Each scene shows the same named points in several views. A view is turned or mirrored, shifted and resized as a whole, has a little noise and may leave points out.

Scene 1
View 1
z228: 17, -11, 0, 9, 22, -17, -8, -21, 22, 22, 10, 12, -12, 15, 9, 30, -38, 18, 4, -15
z21: 4, -11, 10, 4, 1, 11, 0, -24, 12, 8, 20, 14, -8, 12, 9, 45, -42, 7, -1, -25
z917: 19, 10, -4, 16, 34, -51, -11, -15, 31, 43, -11, 31, -7, -13, 3, 22, -55, 28, 4, -17
z986: 13, 10, 3, 13, 23, -29, -6, -16, 24, 30, -2, 32, -5, -17, 5, 31, -53, 20, 0, -23
z296: 25, -20, -7, 11, 36, -31, -13, -21, 29, 30, 5, 4, -15, 28, 8, 20, -32, 23, 8, -5
z261: 15, -8, 3, 7, 17, -9, -8, -20, 17, 16, 12, 17, -9, 7, 7, 34, -38, 16, -1, -17
z882: 7, -9, -5, 16, 12, -38, 2, -24, 35, 41, 3, 12, -12, 24, 15, 31, -54, 22, 16, -23
z971: 23, -23, -5, 7, 32, -15, -13, -22, 23, 21, 11, 1, -16, 31, 8, 24, -27, 20, 4, -5
z36: 26, 11, -1, 11, 42, -37, -17, -12, 21, 27, -7, 33, -6, -26, -3, 21, -45, 23, -7, -13
z992: -5, -12, 8, 10, -15, 6, 8, -26, 19, 17, 23, 11, -11, 25, 19, 52, -50, 7, 7, -33
z106: 1, -31, 1, 11, -6, -4, 7, -29, 28, 24, 25, -9, -18, 60, 22, 43, -40, 12, 18, -21
z494: 20, -5, 0, 10, 29, -23, -12, -19, 23, 23, 4, 17, -10, 3, 4, 26, -41, 21, 0, -14
z288: 17, -6, -3, 13, 23, -27, -8, -21, 26, 28, 2, 15, -11, 9, 8, 28, -44, 20, 3, -17
z643: 5, -28, 12, -2, -5, 39, 0, -26, 2, -10, 36, -1, -14, 35, 13, 50, -25, 0, -3, -20
z775: 29, -9, 2, 4, 41, -8, -21, -17, 11, 9, 6, 18, -10, -6, -3, 22, -27, 16, -10, -4
z303: 6, -6, -1, 14, 8, -26, 1, -24, 28, 32, 7, 13, -11, 19, 13, 35, -52, 18, 12, -25
z611: 29, 1, -11, 16, 48, -57, -17, -17, 33, 44, -12, 19, -12, 2, 3, 11, -44, 33, 7, -7
View 2
z971: -4, 24, -21, 1, -16, 7, 4, -6, -15, -33, 37, -24, -36, 3, 25, 11, -21, -6, -22, -13
z261: 1, 14, -7, 14, -18, -3, 10, 4, -10, -16, 36, -19, -27, -9, 6, 6, -30, -5, -18, -9
z917: -18, 1, -1, 15, -13, 8, 22, -37, 14, 18, 33, -45, -26, -9, 3, -3, -40, -28, -20, -9
z296: -13, 19, -19, 2, -17, 10, 8, -19, -11, -26, 33, -32, -36, 3, 28, 10, -25, -9, -26, -12
z611: -24, 8, -12, 3, -14, 17, 18, -45, 6, 1, 34, -49, -33, 1, 18, 4, -33, -26, -25, -10
z775: 11, 23, -22, 6, -13, 8, 7, -3, 2, -8, 45, -24, -32, -2, 1, 8, -22, -14, -1, -18
z303: -22, 1, 11, 18, -21, -10, 13, -6, -19, -19, 23, -26, -23, -16, 20, 1, -39, -1, -39, 1
z992: -2, 10, 13, 23, -24, -21, 7, 27, -28, -31, 27, -7, -20, -21, 13, 5, -34, 13, -32, 1
z643: 23, 28, -9, 15, -23, -16, -5, 50, -32, -49, 39, 9, -26, -12, 9, 16, -18, 19, -14, -10
z288: -11, 10, -5, 11, -17, 1, 13, -12, -5, -12, 33, -30, -28, -7, 14, 4, -33, -11, -23, -9
z986: -8, 3, 4, 19, -17, -1, 17, -13, 4, 9, 33, -31, -22, -14, -1, -1, -39, -18, -17, -6
z106: -14, 15, -1, 9, -25, -12, 3, 17, -40, -56, 24, -13, -31, -11, 36, 11, -28, 17, -43, -1
z882: -25, 4, 5, 13, -19, -4, 14, -15, -16, -20, 24, -32, -27, -11, 26, 3, -39, -3, -41, -1
z36: -4, 10, -9, 13, -11, 7, 17, -26, 14, 16, 40, -37, -26, -7, -5, -1, -35, -28, -7, -13
View 3
z775: 2, 26, -7, 0, -8, 8, 5, -14, -15, -6, -12, 3, -2, 4, -27, 28, 0, -10, -16, 5
z992: 14, 3, -22, 14, -17, -34, -3, -4, -14, 8, -11, -10, 8, 5, 6, 25, -1, 10, -13, 23
z986: 11, 14, -22, 16, -22, 6, 0, -15, 2, 15, 2, 6, -13, 7, -17, 28, 4, -9, -9, 5
z296: 3, 26, 0, 3, -9, -19, 10, -1, -12, 20, -12, 7, -8, 3, -32, 29, -1, -12, -23, 13
z228: 7, 18, -10, 6, -11, -18, 5, -5, -15, 8, -13, -1, 0, 4, -17, 27, -1, -4, -18, 15
z643: 9, 9, -13, -1, -3, -32, -1, -7, -32, -18, -25, -18, 24, 3, 4, 24, -4, 16, -17, 23
z36: 6, 24, -16, 11, -19, 18, 3, -18, 2, 10, 1, 11, -16, 7, -29, 29, 4, -17, -12, -1
z917: 8, 22, -16, 17, -23, 5, 5, -10, 8, 28, 5, 14, -22, 7, -29, 28, 4, -19, -12, 4
z882: 10, 13, -13, 17, -19, -26, 5, 1, -1, 32, -3, 6, -12, 5, -17, 29, 0, -8, -18, 17
z106: 9, 10, -8, 7, -8, -53, 5, 8, -21, 19, -20, -7, 7, 2, -5, 26, -4, 6, -23, 28
z261: 9, 16, -14, 7, -13, -10, 3, -10, -11, 4, -10, -1, 0, 5, -14, 26, -1, -3, -14, 12
z21: 11, 8, -20, 9, -13, -19, -2, -11, -17, -4, -12, -8, 9, 6, -1, 26, -1, 8, -12, 17
z971: 1, 25, -1, 0, -5, -20, 10, -2, -19, 9, -17, 1, -2, 1, -28, 28, -2, -7, -23, 14
z303: 11, 11, -17, 13, -19, -24, 2, -2, -4, 23, -6, 2, -8, 5, -13, 27, 0, -4, -16, 16
z494: 6, 21, -11, 8, -14, -4, 5, -10, -8, 11, -7, 4, -9, 5, -23, 28, 0, -10, -15, 9
z288: 7, 19, -12, 10, -16, -11, 5, -6, -6, 17, -7, 5, -9, 5, -20, 29, 0, -8, -16, 11
View 4
z106: -3, 19, 0, 4, 37, 6, 2, -14, -10, 8, -8, -10, -9, -20, 6, -25, -11, 5, 26, -29
z917: 5, 5, -9, -14, -7, 5, -23, 18, 30, 1, -7, 1, 14, 44, 12, 4, -24, -19, 5, 3
z494: 6, 9, -11, -5, 12, 7, -6, 20, 23, 2, -13, -12, -2, 19, 13, 6, -15, -13, 9, -6
z775: 10, 6, -17, -1, 19, 8, 3, 37, 28, -3, -19, -24, -16, 16, 22, 19, -8, -14, 5, -5
z611: 6, -6, -11, -12, -1, 3, -25, 25, 20, -5, -13, 17, 3, 40, 19, 3, -19, -26, 10, -3
z296: 5, -1, -9, -2, 19, 3, -10, 18, 7, -1, -17, 7, -12, 12, 19, -3, -11, -18, 17, -15
z986: 6, 15, -8, -11, 0, 7, -11, 16, 35, 3, -6, -20, 11, 32, 7, 8, -24, -9, 3, 4
z882: 0, 13, 0, -7, 11, 4, -15, -4, 9, 5, -5, 3, 10, 15, 6, -15, -22, -9, 16, -13
z643: 5, 30, -10, 12, 47, 11, 27, 5, 9, 9, -13, -54, -22, -32, 7, -1, -2, 15, 16, -23
z21: 3, 28, -8, 0, 26, 10, 13, 5, 19, 9, -8, -42, -4, -5, 4, 0, -14, 6, 10, -10
z261: 5, 16, -8, -4, 14, 6, -4, 12, 22, 3, -8, -20, -1, 13, 11, 1, -16, -5, 9, -7
z971: 6, 3, -11, 2, 28, 4, -2, 20, 7, 1, -18, -3, -18, 3, 19, 0, -6, -13, 17, -18
z36: 11, 6, -16, -10, 0, 8, -7, 37, 41, -2, -14, -20, 2, 36, 16, 22, -17, -17, -2, 6
z228: 5, 12, -9, -3, 18, 7, -3, 13, 17, 3, -12, -14, -5, 9, 12, 1, -13, -7, 12, -12

In a view up to two points have been moved. Name them for each view, in the order of its rows, or write none.
view 1 -> none
view 2 -> z917, z303
view 3 -> z228
view 4 -> z261, z36
